A landscape with many peaks, sampled at points; each row gives a point and its height.
A climber steps from a point to the highest of its 3 nearest points, and stops where none of them is higher. Distance is the straight distance between rows; heights are no part of it.
fomib (h 522): +0.04	-1.47	+1.87	-0.91	+1.84	-2.89	+0.23	-1.56	+1.89	-1.41
Zuki (h 734): +1.90	+0.20	+0.00	-1.58	+0.38	+3.28	+0.60	-0.04	-8.51	-1.71
lin (h 302): -3.54	-1.00	-0.83	-2.17	-0.58	-0.88	-0.35	-0.30	+0.26	-0.42
fozas (h 260): -3.00	-1.28	+0.49	-2.74	-1.51	-0.81	+0.03	-1.73	-2.25	-2.08
pul (h 755): +0.52	+0.96	+0.53	+1.03	-1.70	-0.28	-0.03	-1.77	-4.96	-2.52
sos (h 477): -0.48	+1.36	-1.09	-0.86	-0.42	+3.99	+1.39	+1.54	-4.10	-0.03
Rol (h 578): -1.94	+0.40	-0.23	-0.57	-1.09	+0.42	+0.44	-0.34	-1.22	-0.33
Sovab (h 624): +1.64	-1.15	+0.94	-0.12	+3.38	-2.16	+0.27	-0.53	+3.92	+0.39
Bopi (h 706): +2.82	-1.59	+0.45	-0.16	+3.65	-1.53	-0.39	+0.63	+5.67	+1.54
falot (h 366): -0.79	-0.91	+0.17	-0.04	+1.54	-1.69	-0.52	+0.45	+3.28	+0.73
faz (h 532): +0.10	+0.04	+1.74	+0.94	-0.41	-1.84	+0.07	-1.70	-0.76	-1.77
Pofaf (h 490): -2.08	+0.62	-1.34	-0.54	-1.03	+1.29	-0.09	+1.04	+0.15	+1.15
nit (h 306): +1.23	+1.04	+0.77	+2.64	-1.34	+0.48	+0.96	+0.15	+0.93	+0.81
bez (h 456): -0.46	-1.92	+1.04	-1.48	+2.52	-2.59	-0.60	-0.33	+2.96	-0.04
pupok (h 562): +1.14	+1.58	+0.10	+0.51	-1.38	+1.74	+0.50	-0.57	-5.75	-1.74
kufa (h 729): -1.64	+0.21	+0.26	-0.66	-1.29	-0.07	+0.59	-1.50	-2.82	-2.15
Rozud (h 627): +0.84	-1.95	-1.79	-0.96	+2.03	-1.68	-3.72	+3.10	+5.10	+2.36
solim (h 625): -0.87	+1.12	-0.25	-0.43	-1.52	+1.17	+1.01	-0.49	-4.17	-1.33
Panin (h 716): -0.35	+1.68	-0.27	+1.30	-1.51	+1.40	+1.33	+0.65	-0.59	+0.37
dasag (h 274): -3.61	-1.03	-0.33	-2.75	-1.57	-0.03	+0.03	-1.41	-1.93	-1.10
bipa (h 643): -0.10	+0.09	+1.24	-0.30	-1.75	-1.58	-0.75	-2.67	-4.31	-3.17
pepul (h 371): -2.29	-1.19	-0.43	-1.44	+0.60	-1.31	-1.13	+0.66	+1.98	+0.64
Kib (h 663): +1.53	+0.78	-0.02	-1.04	+0.54	+4.30	+0.86	+0.78	-6.93	-1.01
Sezin (h 870): +2.98	+2.27	-0.21	+1.48	-1.28	+2.22	+0.62	-0.26	-5.72	-1.14
tor (h 626): +3.39	+1.27	-0.70	+0.28	-0.23	+2.12	-0.19	-0.37	-7.98	-1.67
guzes (h 631): +1.56	+0.92	+0.29	+2.87	-1.08	+0.79	+0.82	+0.33	+3.41	+1.78
sil (h 355): -0.74	-0.22	-1.87	+0.36	-0.34	+0.05	-1.45	+2.07	+3.85	+2.68
dimav (h 509): +0.43	+0.25	+0.07	+1.56	-0.13	-0.44	-0.04	+0.59	+3.57	+1.81
dun (h 618): -0.54	+1.29	-2.17	+1.04	-1.23	+2.58	-0.24	+2.63	+2.31	+3.27
lubaf (h 783): +0.90	+1.77	-0.66	+2.28	-1.42	+2.27	+0.97	+0.90	+1.81	+2.08
veso (h 336): +0.15	-0.84	+1.24	+0.20	+1.45	-1.83	-0.01	-0.38	+2.74	-0.05
noku (h 600): -1.40	-0.05	+0.67	-0.37	-0.53	-0.87	+0.38	-1.02	-0.74	-1.04
fope (h 540): -0.89	+0.80	+0.05	-1.21	-0.87	+2.92	+1.31	-0.02	-5.87	-1.28
tafak (h 702): -0.31	-1.31	+2.11	-0.74	+1.24	-2.95	+0.34	-2.70	+0.06	-2.37
kige (h 642): -0.20	+0.93	-0.15	-0.74	-1.59	+1.13	+0.37	-1.14	-5.86	-2.37
Rusub (h 777): +1.55	-2.18	-1.09	-1.55	+3.71	-1.95	-2.31	+1.69	+5.42	+1.77
poga (h 544): -0.94	-1.57	+1.39	-0.82	+1.01	-2.52	-0.03	-1.36	+1.06	-1.46
papod (h 550): +0.42	-2.17	+0.05	-1.44	+3.37	-2.57	-0.80	+0.22	+4.23	+0.12
zozug (h 413): +0.23	-0.55	+0.45	+1.07	+0.54	-1.18	+0.14	+0.15	+3.25	+1.05
lov (h 261): +0.76	+1.78	+0.58	+1.48	-1.45	+1.53	+1.04	-0.25	-2.55	-0.41
sas (h 644): -0.07	-2.07	-0.58	-1.19	+2.49	-2.15	-1.50	+1.16	+4.58	+1.05
Ped (h 476): +2.40	+1.62	+0.83	+3.52	-1.64	+1.09	+0.87	-0.42	+1.75	+1.19
Kala (h 44): +1.69	+2.09	+0.60	+2.64	-1.71	+0.73	+0.77	-0.39	-1.55	-0.40
lus (h 402): -1.12	+0.65	-0.09	+0.77	-0.76	+0.24	+0.48	-0.13	-0.22	+0.08
lera (h 668): +1.04	+1.61	-1.90	+1.63	-1.66	+2.98	+0.21	+2.13	+3.02	+3.54
vamu (h 814): +1.59	-1.09	-0.90	+0.63	+1.49	-0.72	-1.61	+1.45	+5.74	+2.74
kasis (h 492): -1.02	-1.26	-0.97	-1.01	+1.17	-1.53	-1.42	+1.16	+3.47	+1.47
gido (h 472): -2.07	-1.57	+0.69	-1.50	+1.21	-2.07	+0.01	-0.84	+1.23	-1.33
virol (h 658): -0.38	+1.05	-0.76	+1.09	-1.15	+1.45	+0.54	+0.75	+1.13	+1.71

Call two points neighbours if one is among the 3 nearest of the other. Go from one point of each pair to the other, from neighbour to neighbour, staying as high as possible. Name the lowest point that can't be avoided.
lubaf, Zuki -> Pofaf
Panin, lubaf -> virol
noku, Zuki -> pupok
tafak, noku -> faz
Zuki, Sezin -> tor
kufa, pul -> bipa

Two climbers start at each pair of points below. Name the first point that both come to, or write -.
bez, pepul -> sas
falot, veso -> sas
sos, Pofaf -> -
